Points, in no order, along strands that fork, close into loops and pass close to each other.
In the rows, zero is written as 128.
Two points are linked if the straight distance between their rows is under 92.1. Some points are linked to none.
Nidi: [190 109  87 135 122 174 124 118 120 130 115 127 189 124  99 125 159 119
 159 140 135]
gov: [ 78 162 169 169 139 127 153 109 156 140 162 167  68  99 148  95 121 149
 108 186  91]
mebo: [178 170 134 119 121 152 182 145 150 103 116 143 120 156 120 163 196  67
 112 102  89]
vefi: [ 75 147 143  99 143 202 164 131 130 160 133 137  58 123 121 147 101 147
  41 129  89]
bipab: [163 142 149 127 124 146 140 122 134 107 102 122 169 161 110 161 177  89
 128 136 125]
fuvar: [122 179 124 122 135 163 163 158 124 142 121 130 102 173 100 208 127 152
  72 127  95]
Fevo: [105 113 137 132 173 105 100 149 115 119 125  89 163 102 175 144  82 157
 104 142 143]
Zuges: [145 120  82 119 119 165 121 132 108 140 116 118 176 129  86 135 132 133
 146 126 148]
fel: [145 133  81  80  95 161 164 136 111 144 127 133 121 122 125 132 172  75
 115 131 127]
puduk: [173 168 136 160 106 154 168 148 126  99 104 137 189 145 134 166 167 113
 137 161 119]
sopu: [ 93 152 117 102 104 170 192 114 139 169 139 154  66 118  80 134 147 148
 100 145  87]
Gav: [161 113  50 146 155 135 102  95 113 158 119 126 135  92 150 117  60 173
 168 107 153]
Fut: [133  88  94 154 188 117 104 129 110 135 126  50 179 102 128 152  45 190
 140  79 141]
baler: [ 73 156 167 161 146 120 145 131 140 131 146 130 105  86 165 112  93 153
  90 183 103]
pumo: [182  65 150 122 106 109  44 105 145 114 125 108 152 175 134 113 119 123
 160  63 177]
nov: [154 151 196 115 163  85 106 109 156  95 114 128 100 178 154 162 194 103
 119 124 114]
Dovav: [ 94 109  95  99 103 143 147 119 113 166 146 152  91  96 149  81 123 104
 111 147 138]
zode: [165 110 189 111  96 140  90 144 144  92 106 107 192 191 114 157 147  91
 111  95 142]
panu: [186  80 126 147 128 105 102 114 135  91 126 138 151 141 114  76 154 121
 193  67 137]
Bes: [ 82  95 113 152 159  91 101 125 127 151 153 128 112 106 139  85  50 177
 177 122 145]
belo: [154 110 138  91 160  98 126 110 107 106 146 153  61 114 115  78 207  74
 171  95 116]
vidu: [ 89 165 146 134  90 153 192 153 155 121 126 181  91 132 180 139 120 107
  76 154  92]
bol: [ 66 134 153 136 113 119 139 132 144 135 125 148 104 116 113 102 106 150
 120 139 122]
zamas: [144 155  93 105  83 158 194 147 112 139 126 148 121 137 132 156 164  51
  96 114 102]
Rigaz: [ 87 146 134 149 170 107 137 138 126 130 137  85 138  92 101 137 102 173
 125 163 114]
pufaf: [196 103  68 158 139 118 119  92 121 131 134 150 135 105 161  92 157 124
 207 128 139]
Dudo: [117 143  96 121 137 166 149 137  89 158 160 108  99  60 156 131 120 108
  72 196 109]
Benel: [ 70 137 172 165 138  95 141 115 147 141 163 169  79 100 159  71 110 154
 155 181 114]
toz: [ 98 173 147 131 128 157 162 122 149 139 137 157  56 133 163 151 135 124
  65 160  96]
Vazil: [ 96 150 143  93 138 157 107 158 104 134 101  89 142 142 102 169 110 129
  78 126 144]
zogo: [176 112 121 143 117 103 143 131 142  89 116 142 139 120  96  78 182 117
 186  87 116]
Nitu: [137 158 170 111  83 134 115 155 136  94 107 123 156 185 118 176 138 100
  96 101 137]
rez: [ 84 112 105 123  66 155 114 160 121 127 123 143 140 130 115 107  83 131
 101 103 141]
sifov: [139 126 125 143 164  87 116 115 138 137 133 105 171 130  92 121 115 174
 195 144 145]
fot: [174 145 168 115 149 111 126 117 155  87 111 123 124 156 135 146 200  89
 129 127 112]
telun: [129 171 132 165 140  89 158 107 147 118 144 140 112 111 114 119 181 138
 169 170 104]
Vodiz: [136 134 109 158 130 114 132 136 132 118 120 130 163 117 145 127 140 139
 153 163 144]
pivu: [ 66 144 139 111 130 190 177 124 133 168 142 135  77 109  81 137 105 163
  65 132  90]
fuvil: [118 186 148 159 139  97 139 137 150 106 125 125 130 129 162 158 140 144
 108 186 116]
Lerez: [107 100  98 154 168  90  86 100 123 155 140 130  92 107 178  97  22 185
 164  81 153]
pudiz: [ 86 158 117 128 136 141 160 107 143 167 144 144  65 110  76 123 145 153
 119 169  93]
Mudif: [ 84 120 134 106 132 138 108 146 112 133 115  99 135 115 107 142  91 142
  93 126 150]
rif: [130  96  95 121  61 148  94 154 122 122 121 128 157 144 113 129  92 131
 117  78 162]
ponev: [121 127 133 165 147  61 129 109 146 128 149 126 148 132 112  99 136 157
 215 147 135]
lok: [171 173 109 126  89 147 209 153 129 104 128 147 130 121 135 149 195  58
 115 115  82]
Kog: [112 139 130 179 145  60 132 112 145 123 157 148 104 109 131  96 142 134
 204 173 118]
Lan: [146  97 152 132 126  73  87 117 139  96 128 132 138 157 116  99 159 111
 170  90 147]
lapif: [148 173 150 151 130 100 148 124 161  88 118 140 107 141 151 156 184 111
 118 155 106]
pofop: [ 62 137 163 114 155 176 149 150 126 138 132 117  83 100 152 152  87 134
  36 138 105]
gokil: [102 120  75  95  60 184 202 148  85 172 148 141 129 100 141 107 104 113
  84 142 103]
kurib: [107 169 143 109 145 167 146 152  93 126 110 106 131 152  91 200 114 149
  70 129 120]
ruv: [174 105 104 112 136 145 121 101 122 128 121 128 144 123 106 118 184  92
 160 132 148]
vosup: [137  96  73 168  91 109 133 130 128 124 133 183 116 104 215  80 118 120
 151 127 131]
lup: [147 104 101 147 129 111  98 115 142 139 119 121 175 143  80 106 115 168
 190 104 153]
gukig: [193  84 168 123  94 150 104 130 141  81 108 112 195 177  94 124 152  93
 128  78 122]
rik: [109 165 131 120  94 149 163 149 143 125 104 141 115 167  99 175 136 114
  91 107 107]
Soko: [141 179 132 152  92 156 175 171 115 103 104 131 165 151 124 183 137 129
 111 148 117]
vap: [120 106  56 111 106 149 143 126 104 163 145 140 110  75 146  95 113 130
 122 157 133]
turu: [150  93 117 148 172 147  91 142  93 122 113  64 196 115 145 166  59 184
 121  86 149]
vuru: [157 114  75 160 168 127 104  98 104 147 107  99 164 103 146 141  48 190
 157  82 144]
mez: [115 139 105 106 154 138 112 119 114 152 130 107 112  95  99 137 136 133
 142 173 146]
legok: [135 139 112  98 146 125 104 104 129 141 127 128 115 118  91 125 173 109
 154 151 151]
nuza: [ 77 124 126  71 106 194 145 155 101 156 135 130  98 116 144 132  89  88
  45 128 125]
Faz: [ 92 100 143 135 170  63  86 104 117 162 167 137 101 147 123  97 100 131
 206 129 157]
nipe: [108 129 152 144 160  97 129 144 122 126 123  75 185 116 104 161  98 186
 135 138 121]
lavig: [136 136 211 124 141  50 113 122 161  89 121 135  99 185 148 143 175 109
 122 105 125]
ven: [120 111  45 101  89 165 176 125  73 172 155 131 136  78 144 103 115 129
 107 156 113]
leko: [169 170 140 147 114 119 182 136 160  75 109 152 112 139 101 143 202 103
 130  96  83]
Sete: [185  86  99 140 114 121  89  96 137 126 117 140 148 144 103  96 133 141
 195  71 161]
bosu: [ 84 105  89  91  84 180 163 155  87 157 140 146 131 106 143 101  73 106
  68 126 122]
Dumi: [192  76 142 134  88 149  59 119 142 125 111 112 176 182 126 126 110 127
 138  65 151]
Tid: [198 104 140 100 162 138 120 101 129 105 132 122 128 121 115  95 207  72
 165 108 124]
zer: [130  96 127  97 155  95  95 105 109 137 153 144  69 127 109  90 181  77
 180 110 154]
fule: [163 146 143 146 123 110 158 122 152  87 119 139 145 129  93 119 193 119
 169 114 113]
Sobes: [137 155 158 126 146 126 123 136 124 113 113  90 191 138 123 174 120 159
 124 162 128]
Divi: [129 137  81 103 120 165 122 134 101 151 122 113 146 107 105 139 136 128
 120 153 139]
Mipu: [182 133 154  95 172 112 128 116 112  88 135 138  71 115 121 102 212  70
 150  97 108]
pir: [ 78 104 112 140 161 117 113 133 130 147 141 113 124  82 107 106  77 178
 145 150 129]
Kem: [ 84 129 113  87 120 160 150 126 115 160 136 145  73 112 141 120 124 102
  78 151 114]
Pusuz: [ 97 155 162 135  85 130 164 165 165 104 119 175  99 152 176 138 122  90
  68 131 107]
Ros: [149 100  63 128 108 138  99 123 120 151 111 138 135 119 151 104  89 150
 147 102 166]
kifa: [119 130 136  94 150 108 108  91 120 145 144 130  61 136 103 117 187  88
 151 134 144]
zap: [164  95  78 131  90 142  74 114 120 136 106 132 142 147 141 117  85 150
 135  65 173]
Redi: [120 174 159 145 146 112 142 136 131 109 115 106 160 134 139 185 138 158
 104 174 109]
kega: [149 101 142 135 142 124  93 145 112 116 108  85 213 150 150 158  85 172
 135 121 149]
mezus: [149 156 117 154 122 111 164 118 149 110 123 147 134 112  82 116 188 126
 185 155 111]
boko: [131 139 177 123 118  93 106 135 149 109 111  97 176 161 101 154 127 153
 130 128 139]
tam: [118 116 180 110 121  63  92 130 156 106 126 118 110 169 125 118 153 104
 135 102 151]
tizo: [108 180 157 164 130 147 159 125 169 135 155 179  50 125 168 131 129 152
  77 173  82]
zuzug: [186 162 141 109 115 173 153 135 128 113 100 131 149 171 112 172 180  65
 109 117 118]
dubiv: [145  84 148  97 128  85  47 117 132 126 129 105 155 176 144 120 112 125
 145  89 183]
Zod: [113 139 131 115  70 144 143 165 132 110 111 136 145 156 102 150 132  99
  99  97 126]
Bapuv: [220  74 136 146  84 175  81 119 135 102 103 116 195 177 114 123 130 101
 134  61 137]
kurog: [102 103 102 165 155 123 120 114 118 159 168 137  97  57 178  75  68 148
 140 167 124]
kabas: [109 128 187 114 113  80 100 127 151 115 115 115 144 177 108 147 136 135
 115 112 148]
telek: [ 81 113 129 160 150 120 132 116 125 165 177 154  80  71 159  69  86 155
 159 186 126]
navo: [ 71 101 116 111 115 142 122 155 112 142 128 122 134 102 102 116  70 147
 101 111 138]
poba: [117 106  70 137 148 141 118 124 114 152 145 130 110  73 184 102  87 135
 132 155 141]
zoko: [126  98 150 109 161  65  55 109 124 144 135 112 127 160 169 115 105 130
 158 130 179]
gekos: [119 115 152 128 138 112  99 164 106 107 106  82 193 136 162 166  84 153
  90 123 147]
gotel: [ 64 138 168 142 148 156 159 134 134 130 138 135  99  93 160 131  83 152
  58 153 101]
Gevo: [105 108 165 120 181  51  79  98 120 152 157 121 110 158 143 124 113 128
 185 142 166]

A fork is a point with three links, a tip a point with one. Leave the first point through the second and follow the links. Name the first fork or tip that comes.
kurib, fuvar | Faz
legok, mez | ruv
ruv, Tid | legok
Dovav, Kem | vap
sopu, pivu | gov
rik, fuvar | Fevo
Kog, ponev | panu

How many points has the smallest loop of links through each point below? Write 0 if it is on no loop.
Dovav | 7
legok | 6
Mipu | 7
fot | 10
leko | 12
navo | 0

Name the points in between on the shortest way along the links from the first point to the second, in order.
vidu, gokil | toz > tizo > gov > Benel > telek > kurog > poba > vap > ven
kega, Ros | turu > Fut > vuru > Gav
kurib, Gav | Vazil > Mudif > navo > rez > rif > zap > Ros
gukig, navo | zode > Nitu > Zod > rik > fuvar > kurib > Vazil > Mudif
